The views of a scene show one set of named points, each view turned or mirrored, and shifted as a whole, with a little noise and some points left out.

Scene 1
View 1
zipop: [ 25  27  17 -23   8 -19 -11  -1   8   0  15  16 -28   5   3  -3   1  20
  53 -11  11  -8]
Litu: [  4  13   7   2 -15   1 -15   5  11  18   4  -7   0  -3   5  21   4 -22
  15 -20 -22 -19]
vodo: [ -3  21   4 -23   8   2 -16  -6  21   3   5   7  -6   9  17   9  -6  -1
  40   0   9 -16]
bod: [ 20  -2  -3   8 -14 -10  -9   3 -19  24   1 -25   8  18 -10  22  -8 -24
   8 -22 -37  -9]
vizof: [ 10  -1 -12 -19 -13 -22   2  -8   1 -16 -12  -9   0   9  -4  14 -18  14
  49   3 -14  -1]
dinif: [ 14   4   0 -20 -42 -34   3  25  45  -9 -19   3  -2 -22  23  34 -11  10
  63  -8 -33 -12]
lati: [ 16   5 -10 -22  23  -7 -13 -14 -21  10   6 -13   1  47   2   5 -24   0
  41   6   5  -4]
Pizit: [  1  19   5 -17  15  12 -26   1  15  27  12  -3   4  22  26  16  -8 -24
  27  -4   3 -24]
Mal: [ -2  21   4 -29 -11 -13  -5  -2  37 -20  -4  16 -15 -15  14   9  -4  20
  58   1   6 -11]
kibo: [ 14  13   3  -8  -2 -10  -8  -5  -5   7   7  -5  -8  10  -5   8  -4   0
  29 -12  -9  -8]
mol: [ 16  14   6 -19   0 -12 -16  13  20  20   4   0  -1  16  28  22 -12 -11
  44  -8  -9 -18]
Gopu: [ 17  12   6  -7  -7 -12 -10   4   3  15   5  -6  -4   9   2  16  -5  -8
  28 -16 -16 -12]
Loton: [ -6  25   7 -18  18  15 -25  -7  15  20  12   2  -2  17  19   9  -3 -16
  27  -3  13 -22]
Nata: [ -3  37  22 -17  -6   4 -16   3  40  -1  12  23 -20 -24  15   6  15   4
  38 -14  11 -21]
kisi: [-26  36  10 -28  17  28 -31   0  50  16  10  16   2   1  41  14   1 -22
  32   2  22 -35]
Pagi: [ -8   1 -18 -17   8   6 -13 -12  -1   8  -6 -17  17  33  11  19 -24 -16
  29   9  -6 -13]
View 2
vodo: [ -8   9  11  12   5 -13  -7  -1 -20  10  26 -11  -8 -24 -18   5   2  -3
  -3  -3   5   4]
Pizit: [-16  19   8  13   8  11 -15  -8 -29  -3  20 -17  -7 -12  -8  27  -8  10
 -10  -5   9   2]
Pagi: [-21  18   0  19   1   1  -7  -4 -19  -6  27 -34  18 -16 -23  36  12  -9
 -23 -18 -15  -7]
lati: [-16   1  36  11  12  -6  -7 -16 -28   7  21 -11  22 -10 -32  42  31 -12
 -20 -27 -21 -13]
vizof: [-13  -2   2  17   0 -37   7  -2   9  18  22 -11  26 -32 -34  25  12 -28
  -7 -20 -17 -11]
dinif: [ 11   7 -42  13   5 -50   8   1  38  31  10  11   1 -43 -18  18 -25 -20
   9 -26   0   8]
bod: [-45  -3  -3  25  -2  -7   0 -14   1  -6   5 -15  36 -19 -16  64 -24 -12
  -4   1   2 -34]
mol: [ -5  10  -2   9  11 -10  -7 -12  -8  12  12   2  -3 -18 -11  33 -13   1
  -4 -20   5   2]
Mal: [  7   4   2  10   3 -39   2   6   2  27  29   0 -11 -39 -25 -15   5 -17
   6  -8   0  10]
Nata: [ -4   2   9  10   0 -23  -2   5 -12  20  23   5 -26 -36 -11 -20 -19  -1
  17  18  26   9]
Loton: [-15  13  17  13   6   6 -12  -4 -33   0  25 -18 -10 -16 -11  12  -3   7
  -7   3  10   3]
Litu: [-30   6  -8  22  -3 -10  -2  -3  -2   0  12 -13   9 -26  -9  30 -31  -3
   5  11  17 -15]
Gopu: [-23  -2   6  17   3 -16  -1  -9  -5   9  12  -2  13 -23 -16  35 -15  -9
   3  -2   8 -15]
zipop: [ -5 -14  38   5  10 -31   1  -8 -16  29  16  19  -6 -27 -25   6   5 -11
  12  -2   8  -5]
kisi: [  1  30  -2   8   6  11 -17   6 -35   0  33 -22 -36 -22  -2 -13  -9  19
  -5   4  20  26]
View 3
bod: [ -3  -8 -49 -45  -1  11  13 -12  20  21  -4  -5  12   9  -6   4  21   4
 -11  -2  -9  -2]
dinif: [ 44   9 -12 -44  62 -21   0   9   9   5 -43  22  17 -13  15 -34 -14 -22
 -12  -2 -24 -11]
Loton: [-20 -12 -35  13  23 -30 -27 -12  -6   4   4   1  20 -16 -12   7  -1   4
   5  -1 -32   4]
Pizit: [-24 -16 -39  14  23 -27 -17 -13  -1   7  -1  -1  24 -11 -18   9  -1   2
   1  -6 -38   7]
vodo: [ -5   0 -28   4  30 -28 -32  -9  -6  -1  -3   7  16 -18   2  -5  -7  -4
   9   3 -27  -1]
Pagi: [-13  -1 -39   0  29  11 -27 -10  -1  15  -9 -16   9  -5  -2   0  28  -9
  15   4 -20  13]
Litu: [  3  -8 -37 -29  18 -24   5  -7   5  17  -6  11  13  -6 -10   9   6   9
 -16  -1 -16  -6]
Gopu: [  1  -5 -37 -27  10 -12  -8 -11  13   6  -4   8  18  -4   1  -7  -3  -1
  -4  -1 -20  -6]
zipop: [  1   2 -26 -11   4 -28 -38 -16  10 -21   6  20  25 -14  14 -22 -35 -10
  12   2 -27 -15]
kibo: [ -1   0 -37 -24   4  -9 -20 -15   9   1   3   7  14  -6   7  -7  -2  -1
   4   5 -14  -7]
vizof: [ 17  15 -27 -30  25   8 -31  -6   8   2 -13   3   8  -8  23 -24   7 -17
  14  10  -9  -6]
Nata: [  8   0 -19  -1  29 -68 -31  -7 -13  -9   4  34  19 -29   0  -2 -32   8
  -7   6 -26 -18]
Mal: [ 21  14 -14 -11  42 -36 -40  -2  -8  -9 -14  23  13 -24  19 -23 -20 -13
   8  10 -21 -11]
View 4
Loton: [ 22  -8  -4  18  -7  15  -2 -16   7  -1   9 -19  -4 -12  16 -19   5  -2
   3   1  -7 -17]
bod: [ -2   1   0  -4 -45  24  27   5  24   6 -20 -24  25   2  43  41   8  11
   0   9  13 -25]
Pagi: [ 11   9  -3  -2 -29  22  14 -13  23  -4  -5 -21  11 -16  33 -16 -10   6
   8  29 -18 -18]
Nata: [ 31 -18   4  31  20  14  -4   8 -12   5  21  -4  -1  -4 -18   8  20 -18
  24 -11   4  -7]
mol: [ 19   2 -10   0 -14  32   9 -10  -4  -1  -2 -24 -10   9   7  10  16   8
  19  13  -6 -16]
kibo: [ 11 -11   2  21 -28  11  13   2  12  -2  -8 -14  12   6  17  16   1   9
  15   7   4  -4]
zipop: [ 25 -23  -3  41 -14   5   2  -3  -6  -9   1  -9  -9  23  -7   7   5  13
  29  -2   4  12]
vizof: [  9   0   3  12 -32  15  23   8  12  -8 -11  -6  18   6   7  11 -13  10
  42  37 -13   9]
lati: [ 12  -5  -6  18 -45   8  12 -21  19 -14 -16 -25  -2   7  31 -18 -16  26
  11  20 -10  -2]
Litu: [ 11  -4   3   3 -12  25  14   9  10   9   0 -16  18  -8  19  32  17  -8
   5   1  10 -25]
kisi: [ 34  -3  -4  11  26  25 -12 -17  -6   5  28 -17 -13 -27  -1 -30  19 -22
   3  -5 -12 -28]
Pizit: [ 20  -1  -8   5 -10  26   2 -19   6   2   5 -26  -6  -9  22 -10  14   0
  -4   1  -5 -28]

In a view up to two points have been moved. Name them for each view, in the order of its rows, or write none.
view 1: none
view 2: lati
view 3: Pizit, Nata
view 4: Loton
